A landscape with many valleys, sampled at points; each row gives a point and its height.
A ball rolls from a point to whichever of its 2 nearest points has the largest drop for the distance, and stops where none of them is lower. Distance is the straight distance between rows; heights are no part of it.
mufil: -14,16,-3,27,15,-4,16,5,18,-19,-1,-8,-9,-7,-3,0,-2,-5,13,10  (h 174)
Lobug: 16,-20,-7,-7,-5,-6,12,7,3,16,-9,15,2,9,7,-12,-7,6,8,12  (h 291)
Kubo: 4,-4,-4,-15,10,10,11,-5,-5,-2,13,-10,8,0,6,-2,-9,19,6,8  (h 256)
gezu: -24,10,6,-14,2,6,1,-10,-11,-7,25,-6,4,-9,13,8,11,1,2,-11  (h 208)
dil: 3,-13,-6,-18,-10,-14,-12,-14,-14,19,22,-2,10,-3,4,2,19,-1,-7,-7  (h 406)
Nadok: 9,-21,4,-15,-12,0,3,7,-6,14,-11,16,3,20,-3,-10,-8,13,6,2  (h 330)
zafov: 4,11,0,18,2,11,3,0,11,-15,-8,-10,2,5,-13,-15,-14,7,-2,4  (h 232)
pone: 18,-11,-3,-19,-2,-12,-17,-10,-12,12,18,-11,20,8,-4,-4,15,3,-7,4  (h 378)
Mut: 1,3,23,-13,-7,1,-26,-3,-17,-19,14,-1,9,12,-10,7,4,-4,-15,5  (h 397)
dedap: -32,4,14,6,-7,-3,13,11,8,-11,10,12,-23,-17,6,5,-3,-7,10,1  (h 233)
Bofu: -15,17,1,1,6,6,7,-4,-4,-15,11,-10,7,-3,4,11,-1,8,7,-6  (h 288)
doki: 7,-12,6,-11,-15,-1,4,-4,-14,10,0,7,3,11,0,-21,-1,11,-5,-4  (h 373)
toru: 10,5,-9,-14,-2,2,-13,-9,-9,13,3,-13,12,-9,-2,1,11,-2,-13,-12  (h 395)
Kis: -13,9,15,10,-9,-5,11,10,8,-10,-11,7,-19,-10,2,10,0,-7,9,-4  (h 188)
fuzoz: -3,-8,-7,-9,2,5,17,11,7,6,-17,7,-13,3,13,3,-14,14,10,-1  (h 495)
sudo: -5,1,6,18,-1,-15,7,2,4,-10,6,11,-10,-6,8,-14,2,-13,11,7  (h 422)
vafa: 10,11,-7,22,14,-8,-8,-7,8,-2,-4,-8,2,-18,-3,9,5,-12,-3,1  (h 358)
Tuda: 10,8,-4,7,0,-10,-8,-5,0,6,-2,-2,2,-10,-2,16,12,-6,0,-7  (h 297)
Vevi: 7,-7,1,-5,-7,12,4,8,0,15,-25,7,6,19,-12,-8,-7,15,3,-4  (h 372)
Bik: -12,12,-4,-9,6,0,-6,-11,-9,-7,10,-22,14,3,1,15,13,10,3,-10  (h 356)
Med: -3,8,-8,12,9,4,10,-8,5,-7,7,-10,4,-1,-3,-16,-5,4,3,3  (h 171)
Mog: 3,-11,-4,-18,5,-3,5,-2,-6,-1,10,6,7,9,9,14,-7,11,6,6  (h 200)
netob: 19,-11,0,-11,-3,0,-19,3,-9,-1,2,15,10,-7,3,13,-7,-10,-6,7  (h 581)
dagat: -8,-15,9,-22,-11,4,-8,-5,-15,4,17,9,5,12,5,-1,-4,6,-5,1  (h 610)
Donev: -4,-14,14,-23,-11,-2,-24,5,-17,7,0,13,-5,29,-8,14,6,-5,-13,-5  (h 568)
fupu: 7,-5,13,6,-11,3,-2,0,-6,5,-9,11,2,11,-7,-19,-2,-1,-6,-2  (h 349)
Gid: 0,-1,-2,-6,-10,13,6,2,0,12,-15,7,-7,-13,8,-1,-12,0,-4,-17  (h 134)
buvom: -18,-3,-3,-9,-6,4,4,-6,-5,5,13,9,-5,-6,12,8,3,-1,3,-12  (h 122)
zumas: 18,-1,-2,0,6,0,-6,-1,-1,-3,-5,7,6,-11,8,12,-11,0,2,10  (h 553)
les: -7,5,4,19,5,4,15,13,16,-19,-3,-9,-11,-19,8,-6,-10,-5,6,15  (h 230)
Bako: 9,0,17,5,-4,2,-15,-3,-9,-18,8,5,5,0,-9,1,-5,-6,-11,7  (h 341)
gupe: 2,0,-18,12,2,3,16,-4,13,15,-10,-9,-2,2,2,-26,-4,5,0,-6  (h 113)
Kigan: -2,-7,9,1,-6,2,4,3,-2,-7,9,16,-8,-16,16,-2,-10,-9,-2,6  (h 342)
kifad: 1,6,-5,34,12,-17,12,4,19,-14,-10,-9,-9,2,-1,-23,-2,-5,5,12  (h 91)
feke: 24,1,-14,7,9,-3,-17,0,2,7,-10,-5,14,10,-13,2,7,2,-1,5  (h 194)
Pevin: 2,3,8,4,-3,-1,0,-2,-7,-3,-10,-2,8,29,-13,-4,8,12,6,-6  (h 222)
niroz: -1,-1,-7,7,-2,0,10,3,8,-1,0,5,-11,-15,15,-15,-7,-7,6,1  (h 389)
kozi: 12,-1,-15,11,5,-6,3,-1,6,15,-15,3,-6,-4,0,2,5,-8,5,-3  (h 235)
das: -13,15,-7,37,25,-9,5,-12,13,-8,11,-14,1,-19,-8,-17,-2,-9,-6,7  (h 209)
fimud: -11,14,-4,23,-1,-8,19,5,18,-6,-11,1,-17,1,0,7,-1,-7,17,-2  (h 138)
nizu: 7,-3,3,-7,-10,4,-10,-1,-10,6,-7,-9,14,23,-13,-6,8,12,-9,-6  (h 279)
fipub: 6,4,17,3,-8,4,-6,6,-4,-7,-14,8,2,15,-14,4,1,4,-3,-6  (h 287)
gezo: -10,4,-9,-3,6,5,18,3,7,4,-10,-1,-12,-9,16,10,-7,3,12,-6  (h 464)
funan: -5,0,12,12,-7,-15,-3,-2,-2,-6,13,17,-10,-6,-2,4,6,-13,0,2  (h 447)
Sobad: 3,3,-11,-2,-7,3,-6,-11,-2,13,-9,-5,3,-6,0,7,18,-10,-4,-18  (h 347)
Rinoz: 9,-3,-5,8,-5,5,6,11,11,4,-31,1,-4,9,-8,1,-9,4,7,1  (h 416)
zel: -5,7,-15,27,13,1,8,6,32,-3,-13,-14,-19,-19,-2,-18,1,-12,-5,2  (h 242)
gor: 0,0,-21,19,4,-2,12,4,26,2,-19,-6,-14,-3,4,-19,-4,-7,4,0  (h 187)
nefi: 4,12,-14,23,16,-1,4,2,24,-5,-4,-13,-6,-25,0,-4,-3,-15,-3,9  (h 301)
rire: 17,-7,-7,-9,1,-6,-10,3,-7,13,-2,3,18,18,-6,11,10,6,6,5  (h 133)
fuda: -1,13,1,12,3,7,14,-2,3,-8,-13,-11,2,19,-13,-4,-2,11,2,-6  (h 135)
buk: 19,-7,-3,-19,-6,6,-18,3,-14,19,-8,-11,23,13,-9,-8,8,8,-14,-5  (h 322)
bubot: -2,7,11,-5,-5,3,-3,1,-6,0,-11,6,-8,-1,-3,27,5,-5,0,-15  (h 506)
zeme: -1,-2,5,26,-4,-11,16,14,24,-14,-18,-4,-20,3,1,-15,-5,-10,12,16  (h 158)
mez: -2,1,-6,14,-2,-9,15,0,8,4,-14,9,-11,7,2,-4,5,-2,14,-6  (h 182)
Maz: -15,-16,-4,-18,-11,-2,1,-10,-9,10,22,22,-9,-2,13,8,3,-7,-4,-6  (h 186)
vuki: -11,15,-15,22,21,-4,9,-21,6,-3,14,-17,14,-5,-3,-17,2,4,-2,0  (h 35)
nor: -3,11,16,-17,-6,6,-18,0,-16,-9,9,-11,9,23,-8,7,6,7,-8,-2  (h 444)
Garo: -5,-9,12,-19,-11,8,-12,10,-13,6,-10,16,-6,12,-7,11,0,-2,-10,-13  (h 544)
Dul: -9,-12,22,-7,-9,6,-15,10,-10,-2,-5,25,-15,7,-9,20,-7,-10,-11,-6  (h 512)
sog: -26,13,11,9,-2,-7,14,0,-2,-10,15,10,-10,-8,10,1,4,-9,12,-5  (h 263)
felib: -19,16,-5,12,7,6,11,5,6,-6,6,-6,-7,-33,6,-2,-2,-8,5,0  (h 366)
vog: -24,24,-11,22,25,0,13,0,18,-10,12,-13,1,-29,1,-15,0,-10,1,4  (h 305)
fikiz: -12,-4,25,7,-13,-1,-10,2,-8,-7,12,20,-19,1,-9,14,3,-17,-12,1  (h 476)
fomoz: 17,-14,-2,-27,-13,-5,-15,-2,-15,26,8,-10,17,8,-10,-14,19,4,-15,1  (h 351)
mivi: 10,-15,1,-30,-2,7,-3,5,-7,11,3,8,16,8,0,10,-8,18,3,10  (h 139)
Gamam: -4,10,-10,4,5,12,5,0,8,2,-7,-6,-8,-28,10,6,-1,-7,1,-10  (h 418)
fidas: -3,-11,-2,-13,-9,3,3,1,-4,8,-7,18,-10,-7,16,12,-4,3,1,-8  (h 7)
Bepe: 16,-20,-3,-31,1,-3,-9,5,-9,24,9,0,20,15,-9,8,8,12,4,8  (h 79)
Loke: -6,11,4,-19,-1,0,-20,-6,-16,-11,10,-16,8,0,4,21,11,-3,-7,-13  (h 419)
Vozuz: 8,5,-9,27,9,2,10,3,25,-13,-15,-13,-9,7,-10,-25,-12,5,-1,15  (h 175)
fufo: -1,-5,11,5,4,4,7,16,8,-18,9,7,-12,-24,19,-5,-15,-6,3,16  (h 290)
nen: -9,5,-15,9,20,0,20,1,22,-1,-3,-6,-6,-2,11,4,-10,7,18,8  (h 496)
fuva: -5,-16,6,-29,-10,-3,-17,-3,-17,8,24,6,-4,22,-1,5,11,0,-14,0  (h 589)
dipez: -1,-7,10,-27,0,10,-14,-5,-13,-10,15,-1,5,2,6,11,-11,6,-11,1  (h 634)
Gimer: -1,1,12,-25,-8,-8,-18,-2,-19,3,11,-19,9,25,-11,-2,22,11,-9,-1  (h 487)
Vif: 15,2,-2,-4,11,-4,-12,-6,-8,-8,11,-4,17,0,-1,10,-2,3,3,8  (h 518)
kabud: 6,-2,2,1,1,7,-2,11,1,3,-22,9,-10,2,-1,20,-6,2,3,-3  (h 460)
Sanud: 5,9,5,19,5,-3,0,-5,-3,-17,6,-4,5,-6,-6,-8,-1,-7,-3,9  (h 264)
Lif: 4,9,8,-8,7,-2,-17,-9,-12,-14,15,-13,15,-14,2,16,2,-3,-7,1  (h 477)
Lonet: 20,-1,-14,3,9,11,-2,1,7,8,-15,-10,14,-2,-11,-4,-6,1,-5,3  (h 254)
Ped: -2,0,-11,-4,-7,9,12,-6,0,19,-7,-4,0,-8,3,-19,-1,6,-3,-11  (h 198)
Fis: 9,-20,-5,-14,-1,-8,8,1,-2,14,14,17,5,7,8,-2,-2,11,8,12  (h 249)

For each start below, name the point where the ball stops.
dil -> Pevin
Garo -> fimud
zumas -> fidas
netob -> fidas

Call two points neighbours if one is among the 2 nearest of the other. Go from one point of each pair to the other, from neighbour to neighbour, staying as low as possible. Name the highest point that can't be avoided.
vuki and kifad -> zafov
Bepe and gupe -> vafa
gupe and fidas -> Ped
fimud and Bepe -> Lonet
